Each row is a point on a tangle of strands that fork and nearly touch. The rows are in no order.
Two points are linked if the straight distance between their rows is under 38.6. Some points are linked to none.
mam: [-26 -30  18 -32 -17  -6  -1 -32 -37]
gagub: [-47  -4  20 -58 -23 -27  15 -45 -30]
Zom: [ 32  52   4  -8  36 -24 -26 -11  31]
nakig: [-37 -53  20 -34 -33  -8  15 -24 -35]
labes: [-47 -59  10   3 -34  21  37  11 -44]
reg: [-20 -41 -39  55 -45  14  19  33   3]
gerim: [ 62  28  -6  18  36 -28 -41  25  56]
Rap: [  3 -13 -26  69   2  29  18  50  -8]
dini: [-61  -7  16 -68 -32 -35  28 -46 -22]
Dalo: [-21  15  27 -54   0 -13  -3 -46 -39]
bef: [-68  38 -14 -63 -50 -28  36 -39  29]
zel: [ 18 -17 -41  65 -13  19   1  40  22]
did: [-57  56 -10 -69 -46  -5  26 -40  28]
refif: [-10 -29 -12  40 -14  31  18  28 -26]
giduf: [ 34  25  35 -24  51  -6 -27 -14  -5]
bibam: [ 22  75  32 -41  53  -5 -18 -15  20]
fut: [-30   2  22 -55 -10 -19   2 -46 -36]
tur: [ 43  29  25 -12  50  -9 -30  -5  10]
zuzu: [ 12  -4  22 -19  17   9 -16 -25 -28]
bimi: [-48 -50   4  27 -30  24  40  27 -48]
vadol: [  7  52   1 -24  19 -17 -17 -28  11]
guri: [-13 -22  29 -39  -3   1  -6 -36 -48]
vepiz: [-65  -6  -2 -60 -41 -45  32 -42   1]
paro: [ 36 -12  -2  47  25  31  -6  41   5]
Lanek: [-48 -71  21 -23 -40   3  32 -11 -36]
Nugi: [-50 -66  18 -13 -38  13  38   1 -44]
teza: [ 38  -7 -11  64  25  30   1  58  13]
Makor: [ 17 -13 -21  70  15  33  12  53  -2]
kep: [-64  20  -2 -66 -41 -33  32 -41   5]
lil: [ 24  60  13 -23  39 -12 -20 -16  23]
ziro: [-21 -47 -48  41 -59   0  15  20  19]
bofa: [ -6  20  26 -42  16  -8 -11 -40 -31]
vot: [ 37  41  52 -39  64  -6 -25 -16 -13]
Rolob: [ 60  13 -14  31  30 -13 -33  27  51]
Gol: [-10 -24 -20  57  -7  34  20  39 -23]
dimuv: [ 47  -9   4  37  31  23 -16  35  13]
Sok: [-30 -41  -6  31 -28  26  31  28 -35]
monek: [ 46  53   6  -7  47 -25 -31   7  46]
vizer: [ 36 -16 -31  61   3  19 -10  35  28]
fatok: [ -6 -33   3  23  -8  31  10  15 -30]
gam: [  9  20 -13  -7   1 -19 -18 -26   6]
migi: [ 53  -2 -23  45  17   2 -27  28  45]
meri: [  2  -5  27 -31  10   5 -15 -35 -38]
met: [-16 -41 -56  29 -66 -21   5   6  32]
ratos: [ 10 -26 -21  27 -19  13  -8   5  -2]
zosak: [ -5 -26  16  24   5  45  17  23 -46]
fadi: [-43  72  -2 -67 -32  13  19 -41  33]
Koru: [-71 -13 -10 -57 -47 -52  40 -40  15]
Kon: [ 21  66  49 -47  56  -2 -17 -24  -3]
Mobe: [-16 -28 -48  72 -36  18  22  46  -1]
Zesit: [ 53  43  -2   5  42 -27 -36  15  50]
sime: [ 26  21  -2  -1  22 -12 -25 -14  13]
ralo: [ 45  -9 -34  52   5   8 -22  27  40]
riv: [ -1 -23 -49  76 -28  19  14  46  12]
rufe: [ 51  -3   5  23  34  10 -26  21  18]
rozad: [ 39   7   1  10  25  -4 -26  -1  14]
gisig: [ 55  42  41 -18  63 -14 -34   9  17]

A fork is a point with three links. Follow the links from the first point to the second and name the forks in between, in order.
Nugi / fatok: refif
kep / meri: vepiz
giduf / vadol: lil
guri / Dalo: meri

A fork is a point with three links, a tip a point with one. Leave the first point through the second and follow the links. Name the first fork or tip that comes.
gagub / fut: meri
nakig / Lanek: refif
fut / gagub: vepiz
vot / Kon: lil
kep / bef: fadi
paro / dimuv: gam
ralo / vizer: met

Name the points in between on the shortest way along the links from the first point to the second, in order.
lil / ralo: Zom > monek > Zesit > gerim > Rolob > migi
Nugi / fatok: labes > bimi > Sok > refif
meri / dini: bofa > Dalo > fut > gagub
fatok / Rap: refif > Gol
